A landscape with many valleys, sampled at points; each row gives a point and its height.
From any point a ball rolls to the lowest of the 2 points nearest to it. It stops when none of these is lower. Distance is the straight distance between rows; heights are no part of it.
(932): [ 91 160  89 116 124 138 108 164 134  90 134 119 143 150  98  94 170 110
  76 152]  height 315
(1476): [122  98  92 108 104  95 109 102 100 175 131 119 134 161  99 119 141 101
 119 171]  height 352
(1405): [107 141 124 123 119 139 101 135 115  75  83 115 128 162 152 125 109 140
  97  86]  height 219
(2203): [ 71 144 114  90  91 132 116 110 107  90 110 120 190 168 108  98 167 124
 112 126]  height 731
(1276): [142  97  72 106  98 135  93  55 106 178 164 136 153 163 118  96 178 116
 141 173]  height 276
(103): [164 111  84 140  90 175 122  85 135 169 151  88 127 113 117 155 180 167
 115 115]  height 159
(1782): [129 132 203 138 123 125 131 110 105  90 115 145 130 102 127 128  71  92
 110  73]  height 459
(287): [147  71 113 136 136 101 124 128 119 200 118 130 134 150 156 185 123 160
 171 145]  height 153
(2331): [129 103 175 127 130 149 140 138 131 130 139 117  99 104 180 185 147 186
 165  81]  height 280
(1290): [171 148  99 135  95 172 149  89 135 129 167 131 135 134  72 138 160  97
 141 158]  height 568
(595): [ 80 124 128  93 130  54 153 126 103 132 135 158 188 132  84 103 157 102
 135 180]  height 230
(1222): [105 106 141 131 175 145 115 170 129 174 128 111  69  94 120 123 119 131
 109 115]  height 313
(841): [170 135 168 140 128 160 138  95 133 174 145 139 107 106 115 154  96  91
 172  97]  height 275
(471): [202 163 127 214 115  93 148 121 123 121 136 132 149 150 124 114 124  95
 110 208]  height 408
(2389): [125 111 108 163 158  75 107 167 127 165  99 138 107 132 127 135  94 110
 105 180]  height 291
(1981): [ 81 153 100 106 120 132 117 146 118 132 130 119 167 136  75  81 161  96
  67 153]  height 272
(815): [107 160 112 146 130  67 136 130 112  62  93 121 169 110 134  60  93 118
  61 154]  height 718
(1392): [144 157 201 183 143 147  93 150 139  83 157 144  98  92 135 117 110  94
  81  95]  height 381
(979): [133 163 120 155 126 130 128 157 154  54 131 138 126 160 138 121 144 112
  89 160]  height 471
(2527): [140 100 124 141 138 137 124 150 165 170 114 107 132  77 187 148 181 249
 134  89]  height 248
(393): [124 106 176 140 157 141 124 145 121 204 128 126  94  89 123 154  74 106
 129  93]  height 411
(1719): [149 165 182 193 154 149  84 157 156 134 134 139 115  98 142 129  98  84
  86  87]  height 389
(2612): [167 136 130 109  92 159 131  55  99 113 111 140 146 156 109 141 101 128
 194 122]  height 290
(101): [ 96 126 114 112 115  82 136 109  92 115  89 120 166 127 109  78  62 119
  61 124]  height 677
(540): [141 125 161 123  97 184 136 105 123 126 150 110 111 112 126 165 128 111
 148  78]  height 262
(275): [134 104 165 126 110 133 151 117 122 134 136 134 118 130 156 198 127 156
 178 104]  height 277
(288): [ 94 143 104 104 173  69 134 141 132  68  92 141 115 125 138  52  84 138
  94 119]  height 569
(240): [ 78 144 137  80 133 171 121 159 136  99 159 109  96  97 103  95 160 110
 113 107]  height 353
(2446): [136 106 124 122 123 143 111 128 151 137 110  96 117 106 184 143 186 245
 112  99]  height 255
(231): [ 88 140 117  96 150  53 131 139 124  45 109 164 157 136 140  79 114 136
 129 145]  height 418
(1331): [179 156 179 154 116 152 137  87 118 137 110 143 145 136 126 153  75 100
 147  96]  height 513
(2171): [175 138 113 190 129 114 138 134 145 183 128 146 155 148 133 172 111 101
 143 159]  height 531
(193): [116  98 140  99 208 132 116 178 120 152 115 110  55 108 151 101 110 160
 149 108]  height 217
(2012): [165 101 112 129 115 159 129  99 127 198 141 106 110 117 108 163 124 133
 153 139]  height 319
(1465): [136 121 105 159 171 159 123 183 178 174 148 134 112  85 161 164 160 151
 130  87]  height 241
(45): [102 131 147  97  96 152 166 137 134  77 169 134 150 126 108 147 175 111
 163 148]  height 164
(2592): [ 99 147 159 121 139 180 111 152 155  80 184 135  92  91 111 111 155  87
 104 109]  height 361
(1655): [ 91 148 148  89 104 142 151 133 117 137 153 126 152 114  72 105 156  87
 134 144]  height 404
(636): [ 98 124 137 111 132  70 157 123 106 115 117 146 144  88  90  94  68 106
  95 129]  height 620
(1377): [ 94 163 135 122 129  98 150 168 143  78 149 142 150 115 104  96 150  92
 113 182]  height 405
(1613): [158 150 126 180 121  73 142 127 121 123 127 133 143 136 114 104 115  84
  97 210]  height 359
(844): [133 132 154 140 128 162 113 136 133 183 102 101 142 124 167 160 114 138
 122  63]  height 135
(749): [119 101 145 110 104  88 151  98  96 125 106 140 135 150 119 160  95 119
 171 137]  height 628
(213): [135 147 142  99 184 142 101 142 156  79 122 129  70 146 174 110 121 150
 146  52]  height 192
(2558): [106 121 100 106 184 105 124 175 145 114 132 134  67 116 105  88 116 127
 112 157]  height 329
(2087): [171 156 148 144  93 210 140  93 125 118 170 117 125 110  92 142 134  92
 117  97]  height 234
(720): [138 142  94 105 157 158 100 135 163  95 120 105  90 141 165 118 170 190
 130  75]  height 169
(1867): [125 110  93 121  84 152 120 106 123 146 154 102 131 136 129 153 180 151
 117 145]  height 179
(446): [153 122 110 140  81 153 103  89 127 190 102  76 152 142 156 152 152 185
 118  92]  height 274
(303): [148 157  97  94 167 143 119 130 172  82 133 113  72 152 158 106 145 150
 152  72]  height 182
(1732): [111 124 116 110 135 128 136 144 142  58 135 141 103 153 161 167 151 157
 169 131]  height 161
(601): [143 129 125 141 117 122 141 103 107 152 101 125 125 133  99 128  83  91
 124 133]  height 589
(2128): [118 103 119 108 171 118 115 159 141 120 118 130  79 142 161 143 128 169
 151 141]  height 177
(508): [173 109  96 145 107 111 110  77 126 155 114 142 170 194 158 183 134 132
 164 136]  height 84
(853): [135 145 110 118  61 154 129  89 111  88 136 123 172 187 132 144 172 130
 138 130]  height 158
(2417): [107  79 105 118 157  83 120 165 108 172  98 132 100 148 128 128  92 121
 118 164]  height 273
(2524): [135 168 144  99 110 110 162  65 103 124 121 137 188  83  72  56  76  93
 106 136]  height 545
(721): [164  97 103 161 136 134 145 147 147 228 144 130 145  91 147 196 140 147
 174 126]  height 235
(533): [129 121 117 166 136  68 130 148 131 132 115 141 116 125 118 118 104  90
  99 200]  height 314
(259): [141 115  90 152 109 123 107 124 137 141 114 129 147 184 162 176 143 142
 107 138]  height 208
(643): [107 160 139 129 146  75 146 141 137  25 108 167 137 121 151  77 112 120
 119 141]  height 391
(494): [121 118 150 126 125 173 129 129 132 160 155 105  80  91  99 149 118 107
 121 103]  height 297
(262): [123 141 188 148 129 147 116 141 143  71 169 141  96  82 112 107 119  76
  92 117]  height 372
(2486): [132 139 169 130 103 194 117 121 126 102 175 123 109 103 109 133 130  88
 109  85]  height 252
(1242): [100 119 131 105 112 145 120 124 105 110  87 101 118 156 159 135 118 160
 127  85]  height 180
(592): [ 66  90 132  65 165 109 151 171 112 110 151 131  98 110 116 105 154 139
 178 161]  height 205
(2031): [142  93 104 129 122 140 126 121 131 208 135  93 115 113 136 160 145 179
 124 140]  height 307
(2218): [159 163 130 202 145 166 125 176 169 136 131 142 165 142 166 165 123 129
  99  96]  height 138
(1083): [129 160  97 154 169  75 118 159 153  81 107 141  99 132 136  85 114 116
  95 174]  height 403
(1860): [112 111 155  86 150 159 121 141 129  93 130 110  76 123 168 130 145 182
 154  86]  height 324
(2231): [153  99 137 112  91 165 142  93 134 208 140  76 111  84 117 141 158 198
 125 113]  height 269
(1157): [177  99 106 140 122 127 112 103 125 225 126 121 152 139 144 163 121 163
 168 131]  height 141
(1151): [139 152 106 173 154 172 106 167 151 173 127 106 111 116 126 141 123 114
  71 110]  height 224
(1859): [104 118 132 103  90 132 145 134 124  67 143 133 130 148 138 161 152 131
 156 139]  height 147
(1508): [105 109 176  90 190 117 115 154 121  78 149 155  64  89 136  93 101 123
 157  90]  height 435
(1191): [142 156 109 192 161  91 121 174 153 108 112 136  98 128 137 125 111 116
  80 167]  height 387
(2571): [114 134 131  93  68 163 134  76  95 123 110  91 147 149 127 132 131 139
 159  98]  height 198
(2545): [157 142 103 182 137 139 116 172 167 185 117 134 169 147 160 163 124 130
 123 109]  height 128
(1412): [112 115 151  93 183 148 113 157 137 104 164 141  50  98 128 107 125 129
 146  99]  height 432
(1341): [175 172 177 185 117 158 131 121 129 132 101 132 151 142 145 141  77  94
 102  77]  height 522
(419): [ 98 134 185 123 141 118 129 138 118  77 117 150 103 106 151 121  78 127
 123  69]  height 445
(565): [192 104  70 157 129 115  88  69 117 205 127 152 146 179 140 151 128 125
 147 175]  height 92
(849): [106 121 117 135 180 117 123 180 132 155 119 128  64 110 117 116 103 120
 102 149]  height 321
(2028): [ 73 114 133  78 101 136 148 124 102 138 136 108 144 123  87 112 150 120
 148 142]  height 386
(1361): [166 123 116 166 109 148 144 118 144 138 140 134 148 149 146 199 140 134
 153 117]  height 524
(2447): [192 182 135 146 107 177 130  64 111 107 111 141 145 152 101 110  89 112
 145 128]  height 350
(679): [100 123 106  96  76 151 131 120 123  81 144 124 157 163 144 154 188 149
 159 133]  height 134
(1953): [138  82 115  93  87 121 144  78 110 163 153 114 128 132 121 155 156 158
 186 159]  height 68
(2210): [139 119 136  97 210 124 106 167 145 131 115 117  53 128 152  89 100 144
 156  74]  height 210
(2269): [106 109 112  98 112  89 144 117 104 144 118 132 140 129  79  96 101  98
 125 153]  height 328
(1393): [134 152 131 173 127 128 104 159 138 155  72 127 167 171 176 157  84 132
 105  95]  height 281
(1305): [123  83  71 114 162 129 108 169 146 156 160 104  75 111 132 126 175 180
 115 155]  height 226
(1740): [ 76 133 183  76 176 104 138 161 135  70 161 164 111  72 109  85 116 105
 141 112]  height 265
(1260): [131 133 144  98  84 136 139  67  82 105  97 118 141 153 117 132  97 111
 159 102]  height 247
(1370): [168 118  94 153 108 118 118 128 151 213 111 130 196 131 183 164 140 172
 174 105]  height 116
(1421): [ 52 130 178  75 155 126 153 156 126  98 161 147 131  76  93 106 148  96
 148 109]  height 239
(2234): [148 118 124 101  67 177 121  62 120 192 131  59 122 117 110 121 160 188
 134 120]  height 254
(1993): [132 104  76 122  83 127 114  84 122 130 155 128 163 190 127 142 185 114
 131 165]  height 167
(2401): [ 68 106 127  68 164  72 155 171 112 114 133 151 124 104 100  92 128 121
 151 169]  height 227
(2260): [116 158 182 153 144  73 149 137 129  25 119 160 117  97 159 102  94 110
 120 142]  height 363
(1564): [137 116 138 151 122 156 132 152 147 205 115 110 149 121 175 174 121 166
 150  78]  height 126
(2532): [ 88  83 107 108 149 123 102 162 106 183 110  96  85 130 115 112 123 148
 101 142]  height 261
(1275): [182 153 115 188  97 134 146 124 135 119 144 125 155 163 104 120 137  94
  95 191]  height 439
(2244): [ 67 137 130  75  88 142 133 114 102  86 105 107 161 156 130 107 157 149
 135 103]  height 735
(1565): [145  91 140 133 133 102 158 130 135 175 135 151 110 140 128 193 106 117
 182 150]  height 532
(1601): [191 169 146 174 111 167 146  97 128 125 144 127 133 138  86  95 113  88
 108 150]  height 540
(2528): [124 111 147 100  89 144 147 108 113 133 132 115 113 125 124 162 121 135
 173 109]  height 271
(2439): [ 97 138 100 120 153 123 102 152 129 102  98 111 103 136 123  80 114 135
  72 122]  height 339
(2495): [129 124 113 114 179 110 126 165 158  72 121 157  79 149 160 149 132 144
 160 132]  height 170
(96): [120  82 117 126 142  92 103 132 103 200 101 112 117 161 145 138 118 143
 120 143]  height 251
(395): [158  86  83 148 110 105  96  86 111 182 124 143 149 197 165 158 142 125
 133 151]  height 53
(187): [170 167 152 193 119 176 137 140 146 105 129 123 132 146 128 136 118  98
  74 114]  height 763
(68): [ 98  66  92  85 131  91 111 147 122 126 150 124 112 163 164 140 190 182
 159 172]  height 176
(2435): [ 80 110 162  60 101 167 152 138 120 132 162  95 114  93 121 111 181 163
 162 122]  height 316
(2349): [ 96 124 123  86 106  76 128 103 104 123 141 161 195 162  98 115 176  90
 155 174]  height 178
(2543): [ 90 117 149 100 128 101 146 119  89 111  97 120 136 111 113  99  61 120
  89  94]  height 643
(1241): [140 102 171 146 135 167 134 148 156 168 148 127 132  77 177 184 145 184
 166  55]  height 284
(2506): [117 115 145 118 111 153 121 130 112 169  87  87 121 141 159 144 117 177
 138  76]  height 151
(181): [ 65 142 149  59 171 105 140 138 121  64 120 144 133 109 118  61 127 136
 141  82]  height 551
(1639): [134 123 124 146 102  92 117 121 109  86  82 144 157 189 147 146 102 123
 119 127]  height 619
(920): [122 137 113 139 155  97 110 153 137  96  83 146 115 176 162 150 107 146
 125 128]  height 587
(1659): [ 73 158 124  91 117 123 138 119 104 135 120 117 180 113  67  73 140  94
  87 124]  height 115
(43): [118 119 174 136 169 119 121 160 130 155 109 136  87 104 137 131  73 103
 109  95]  height 407
(293): [ 85 131 122  64 174  90 133 144 110  76  97 134 115 131 130  65 108 151
 128 103]  height 559
(1475): [104 118 167 102 172 113 124 150 135  67 117 155  81 118 160 117  86 136
 153  69]  height 438
(1758): [ 99 106  99  94 100 123 115 127 126 124 154 113 131 148 119 131 183 139
 140 159]  height 193
(258): [ 99  97 114 103 142  98 136 154 133 101 152 148 108 139 122 138 146 123
 151 189]  height 346
(1461): [104 146 122 123 167  84 130 154 136  79  88 152  94 139 138 103  87 133
 107 124]  height 576
(638): [ 81 137 172  92 128 109 160 131 104 123 151 141 138  69  72  83 108  78
 104 119]  height 424
(1044): [160 136  84 134  95 200 115  81 123 177 143  85 131 127  95 140 162 134
 109 135]  height 184
(1535): [131 132 106 161 118  81 114 134 130  77 119 141 142 181 139 123 137 110
  98 188]  height 597
(2332): [144 100  96 164 134 111  95 136 134 198 105 128 159 167 170 169 120 144
 117 128]  height 222
(977): [128 129 169 126 190 120 102 158 147 110 125 149  67  93 142 105  80 106
 118  78]  height 400
(770): [130  83 131  98  88 144 125 107 126 184 149  67 109 103 126 120 170 208
 108 141]  height 283
(1594): [154 148  86 104  91 175 108  60 106 112 153 139 179 177  84 103 167 117
 165 161]  height 244
(1359): [137 104 164 136 144 187 106 146 146 168 149 111  90  75 162 165 152 181
 127  63]  height 285
(996): [139 108 113 164 149 153 134 162 166 168 133 120 136  63 172 165 176 199
 136  72]  height 245
(2464): [120  73 133  85 104  83 137 105  87 149 113 125 133 164 121 144 122 149
 183 151]  height 630
(2285): [119 155 142 148  94 114 148 141 130  48 118 137 150 153 125 111 131 111
 106 152]  height 488
(2175): [ 91  87 146  71 100 156 128 128 110 182 146  69 105  94 123  99 160 176
 131 146]  height 296
(686): [130  82 150 130 164 135 141 173 145 183 125 122 106 102 174 180 141 193
 173 109]  height 229
(1255): [171 149 156 165 127 140 137 124 141 156 117 154 151 139 141 172  89 104
 157 109]  height 520
(2157): [173  79  76 145 129 115  95  77 123 241 127 132 141 150 150 150 142 150
 161 154]  height 125
(1926): [189 192 171 160  94 158 158  65  97  78 142 144 159 120  92  62  96  94
 133 140]  height 402
(172): [125 163 165 153  95  94 153 105  98  64 107 130 172 111 127  87  91 101
  92 124]  height 674
(526): [174 130 148 138 144 166 142 108 147 224 148 138 125  88 114 165  90 114
 189  99]  height 259
(2220): [ 60 115 150  54 166  81 160 157 112  87 123 157 146 122 104  92 139 141
 165 137]  height 256
(906): [113 116  95 113 169  90 124 178 155 100 144 139  78 129 120 123 143 118
 126 182]  height 337
(2113): [158 156 108 176 143 177 132 168 169 105 130 143 151 137 172 175 153 149
 110  79]  height 146
(994): [169 178 176 161  93 123 167  82 105  71 139 144 163  98 108  90 104  80
 142 149]  height 338
(2449): [156 150 205 194 129  81 150 115 108  83 143 142 125  72 151 111  83  82
 114 128]  height 317
(709): [ 87 112 107 105 130  70 131 149 129 113 155 159 139 150 104 124 170  95
 140 210]  height 355
(1947): [134 154 172 144  89 136 145 110 124  53 118 141 150 149 120 135 113  96
 121 118]  height 507
(1917): [ 70 144 112  83 125  80 120 132 108 101 104 141 200 156 103  80 164 125
  98 139]  height 723
(1547): [104 135 154 110 106 116 165 143 133  84 163 160 130 116 104 144 142  86
 152 162]  height 187
(2016): [164 162 178 148 113 126 138  75 108 102 103 137 140 116 109 113  63  86
 122  91]  height 489
(364): [ 94 147 132 110 143 134 138 164 154  82 152 143 112 109 116 103 146 103
 118 155]  height 423
(248): [162 170 177 171 106 155 139  96 115 102 134 127 128 107  94 102  93  74
  98 116]  height 519
(1439): [101 136 137 101 172 130 124 165 155  69 159 141  70 107 121 103 129 115
 141 124]  height 429
(174): [ 72 159 144 113 170  69 162 157 137  94 142 150 148  56  93  50 118 102
  93 159]  height 334
(929): [112  78  88 119 145 106 111 152 138 128 131 138 101 158 163 166 154 169
 159 157]  height 166
(2471): [134  73 116 120 116 107 130 135 122 154 134 125 120 145 150 186 148 170
 175 148]  height 160
(1665): [175 157 114 126  98 210 111  59 109 162 109  94 125 124 105 131 108 134
 127  77]  height 318
(1743): [101  96 129  72  79 150 119 114 134 121 140  79 137 129 158 106 199 226
 122 132]  height 739
(2254): [138 122  91 168 121 145 122 163 154 212 113 113 187 118 174 160 129 159
 143  88]  height 121
(2413): [176 124 134 156 151 157 145 135 158 215 153 142 123  95 116 186 123 115
 166 126]  height 246
(1198): [178 155 109 149 120 123 126  70 106 144 100 136 140 154  99 102  94  98
 126 162]  height 571
(1174): [147 158 209 199 163  94 124 147 137  70 129 153 103  89 165 124  87 100
 110 114]  height 333
(281): [152 138 102 158 155 165 120 144 169  94 138 138 123 121 182 180 176 189
 135  63]  height 154
(286): [124  71  88 153 150  88  79 136 120 215 109 120 134 165 170 146 143 155
 105 147]  height 233
(1101): [140 102  99  99  92 115 126  80 109 133 146 140 143 163 115 143 145 120
 186 161]  height 96
(1796): [121 132 145 151 143  74 134 151 130  87  91 154 119 139 150 135  87 119
 123 143]  height 582
(2248): [150 129 146 162 139 143 139 158 155 145 130 150 125 130 157 191 105 118
 143  93]  height 521
(501): [155 139 111 140  85 211 144  92 132 149 171  99 120 115  94 142 164 125
 119 109]  height 213
(1098): [149 156 119 106  69 159 140  70 111  92 140 140 175 170  99 121 145 104
 161 147]  height 206
(1845): [143 123  77  98 100 159 100  45 102 151 147 146 155 166 106 104 167 114
 180 180]  height 264
(227): [ 67 122 144  71 146 142 146 167 135 108 163 132 110 102 114 119 168 124
 165 131]  height 218
(2539): [132 169 149 138 105 102 172  73 104  82 130 131 200  95  99  63  85  91
 102 135]  height 626
(2002): [137  93 123 148 151 124 139 171 154 188 132 142 123 117 161 195 133 154
 166 113]  height 232
(1660): [ 75 120 138  58  94 144 113 126 114 102 117  86 138 144 147 109 174 199
 143 110]  height 738
(265): [ 71 139 153 105 165  85 152 162 135  71 135 162 126  80 106  84 108 102
 121 139]  height 293
(1378): [106 152  93  86 165 124 111 147 148  64 119 130  95 143 134  86 136 133
 131 119]  height 433
(1780): [157 116 125 137 103 121 140 107 132 117 140 151 142 156 125 182 122 109
 158 140]  height 528
(1590): [137 157 170 162 164  98 127 146 152  52 129 162  89 109 162 113 103 108
 121 120]  height 344
(1818): [160  97  73 174 136 139 138 147 157 187 144 120 147  83 135 182 200 178
 109 114]  height 195
(215): [ 88 152 149  91 117 118 163  91 100 140 129 126 193  89  61  58  97  90
  92 124]  height 406
(599): [123 103  79 130 100 114 104 124 126 102 135 124 144 185 147 154 167 142
 113 150]  height 191
(1274): [153 144 114 130  91 174 109  79 107 175  92  86 146 156 132 141 118 149
 118  88]  height 294
(1175): [ 99 105 164  82 110 172 136 133 127 113 147  97  87 108 145 126 162 177
 154 102]  height 320
(2596): [ 68 130 107  92 115  98 119 123  97 116  86 109 157 133 102  74 106 118
  77 120]  height 705
(562): [160 132  98 122 115 118 122  69 110 143 120 152 144 135  73 103  98  96
 166 178]  height 552
(2230): [ 94 138 162 105 119 141 142 133 126 104 148 129 118 101  87 105 123  86
 117 120]  height 422
(208): [110 176 133 148 125 134 126 142 116  58 104 123 148 134 116  72 116 101
  56 116]  height 752
(548): [132 159 172 165 188 136  77 162 157 121 116 139  89  97 142 108  93  99
  83  84]  height 394
(1589): [139 156 112 153 200 126 100 186 171 138  98 136  98 139 163 117 103 137
 112 102]  height 371
(2482): [187 135  90 126 135 143 112  60 105 134 129 174 135 145  89 128 109 117
 188 197]  height 544
(1706): [132 126 126 110 187 126 116 158 144 108  93 122  79 152 174 118 112 166
 158  74]  height 201
(2281): [194 135  92 158 132 122 120 100 139 185 115 160 157 152 127 172  97 116
 181 157]  height 534
(788): [ 93  86 119  83 111 112 124 125 100 165 124 110 122 138 111 119 140 120
 147 153]  height 373
(1692): [136 110 158 146 126 187 124 129 145 178 161 113  95  78 132 172 138 136
 127  70]  height 289
(1009): [129 134 115 154 193 156 104 181 166 168 144 128  88 106 146 160 126 124
  99 106]  height 236
(459): [151 153 192 169 111 101 172  98 110  85 133 146 139  97 117 119  87  79
 138 138]  height 282
(779): [101 143 166 111  99 112 148 121 113  51 101 147 153 134 125 117 104 110
 114  96]  height 527
(1471): [134 115 122 139 107 167 111 124 140 174 109  81 137 117 177 163 164 213
 106  74]  height 263
(1677): [148 143  96 168  97 141 127 148 136  95 144 126 146 169 123 142 153 108
  83 169]  height 458
(1629): [125 138  80 149 152 169  97 164 157 159 139 106  89 119 123 144 153 139
  74 130]  height 212
(868): [130 171 139 177 116  73 160 115  95  59 105 116 174  95 154  67  96 123
  69 149]  height 699
(505): [ 82 122 134  83 119  98 162 130  96 155 138 141 152  91  67  81 108  92
 121 143]  height 382
(2354): [100 106 140 109 133 142 140 160 121 167 151 102  75  90  96 124 125 108
 124 131]  height 305
(2572): [149  67  79 130 113 115 113 105 122 204 149 110 118 139 143 160 173 165
 124 156]  height 298
(2): [123 152 138 151 141 132  99 144 131 119  63 124 127 159 156 133  89 137
  92  82]  height 258
(700): [148 122 121 131 101  90 127  87 101 118  87 143 150 183 135 157  94 123
 153 137]  height 624
(454): [ 82 174 134 125 165  83 152 159 140  96 145 139 161  81  97  64 161 107
  86 179]  height 370
(1858): [138 129  99 132 134 171 115 138 145  93 135 106 101 118 179 162 180 201
 124  79]  height 162
(2406): [146  64  79 112  94 112 102  68 110 195 162 117 128 153 141 121 176 144
 135 175]  height 287
(9): [151 138 125 171 100  74 121 114 114  84  95 144 158 190 147 128 102 100
 101 166]  height 609
(879): [179 162 119 129 116 196 120  61 112 123 113 150 131 141 108 139  97 127
 189 135]  height 312
(2273): [166 106 107 151 103 116 113  99 135 176 106 127 186 171 175 189 130 167
 159 110]  height 105
(503): [177 102  69 167 103 145 134 100 135 200 142 109 148 101 123 180 189 172
 121 127]  height 181
(816): [161 137 136 174 140 105 150 157 160 165 133 153 114 127 126 176  98  91
 137 161]  height 529
(1066): [157 133 117 114  90 172 167 102 145 102 183 128 145 132  93 173 175 110
 158 138]  height 574
(1005): [152 160 139 183 176 130 109 184 169 135 105 142 102 122 152 134 105 112
  91 130]  height 376
(1188): [ 72  87 105  77 128  84 113 142 121 121 159 136 148 162 138 120 196 140
 151 176]  height 189
(2607): [123 119  98 127 119 170 116 141 131 139 146  95 102 122 125 141 163 148
  96 123]  height 194
(1314): [179 171 132 141 101 164 152  89 127 106 156 139 142 130  66 107 127  91
 142 177]  height 557
(1755): [137  88 160 121 184 139 124 178 134 170 124 111  79 106 165 149 116 169
 152 102]  height 223
(823): [191 125  79 152 132 132 114  74 130 156 145 166 140 155 105 162 123 123
 184 186]  height 539
(2374): [159 180 146 135  98 154 146  72 105  86 119 133 169 149  75  75 104  96
 131 134]  height 434
(1767): [ 67 135 151  84 128 122 138 136 108  52 117 140 143 127 133 106 119 123
 134  89]  height 541
(1103): [ 91 114 127  73  83 156 139 117 120 168 166  78 135 101 104 111 196 168
 148 146]  height 306
(2544): [167 154 132 200 129 153 139 152 159 153 135 122 145 138 125 156 116  96
  88 144]  height 765
(1694): [136 174 149 168 127 167 119 143 137  66 114 121 124 153 129 102 116 108
  66 106]  height 760
(1321): [136 132  94 156 138 101  99 152 148  83 106 140 131 188 161 149 132 128
 105 155]  height 590
(659): [129 162 114 133 182 129  99 158 148  96  94 123  86 140 144 102 101 125
  81  97]  height 360
(1256): [172 116 119 134 118 119 159  96 137 147 148 155 120 137 112 195 113 113
 193 148]  height 530
(658): [141 148 169 187 161 125 131 179 172 125 131 169 134 119 174 166  98 107
 146 112]  height 523
(2286): [189 139 111 177 121 165 144 129 158 172 147 145 167 119 137 187 137 125
 145  97]  height 526
(1059): [ 87 107 111 111 146 116 111 152 108 147  89 106 110 128 111  97  96 130
  81 130]  height 299
(1154): [126 103  97 112  91  90 125  86 107 135 154 155 172 180 116 119 160  94
 151 184]  height 133
(2208): [121 135 147 141 126 100 146 132 119 121 110 135 121 104 106 110  80  88
  95 143]  height 602
(171): [ 98 167 125 140 110 104 132 122 106  78 111 118 185 124 115  57 120 105
  60 140]  height 737
(2159): [119 170  89 106 168  79 112 146 154  68 108 130 102 139 123  59 127 116
 117 147]  height 421
(1700): [113 123 130  86  59 180 129  79 105 146 131  69 133 129 116 108 156 160
 131 106]  height 231
(420): [135  90  74 144 148 147 116 155 155 181 145 109  99  97 136 163 185 189
 105 132]  height 211
(313): [137 143 167 164 136  91 140 120 118 135  93 123 129  94 121 113  53  96
  72 115]  height 616
(2574): [ 92 154 114 118 124 164 113 155 131 100 128 102 112 124  93  91 151 100
  84 129]  height 336
(1054): [151 108  96 130 115 133 110  95 112 198 132 114 122 150  96 144 128 120
 142 162]  height 331
(2470): [ 98  83  97  96 162 122 107 168 123 172 136  88  69 125 128  97 153 178
 117 160]  height 242
(2023): [126 141 173 121 106 106 172 111 120  90 142 153 136 108  89 131 107  72
 147 152]  height 228
(2092): [162 155 174 195 163 104 141 161 156 137 123 149 117 112 148 163  97  90
 121 146]  height 525
(886): [143 114 148 141 141 164 124 132 124 233 127 100  95  98 114 145 104 120
 128 101]  height 415
(1158): [ 97 101 127  92 114  63 159 122 106 144 139 154 148 122  83 118 116  91
 154 190]  height 278
(2608): [ 60 118 105  77 132  95 108 143  95 106 108 128 154 146 114  77 135 137
 109 120]  height 717

Where does a ball stop that starts at each point below?
(393) -> (1659)
(906) -> (103)
(721) -> (395)
(1782) -> (592)
(1655) -> (679)
(886) -> (103)
(1378) -> (103)

Call two points neighbours if one is among the 2 nearest of the other. Go from one point of each pair to the other, from neighbour to neighbour, staying as low as possible. Name the highest point that can't be avoided.
(592) and (679) -> (1378)
(1867) and (929) -> (1758)
(1659) and (679) -> (886)
(929) and (679) -> (2128)
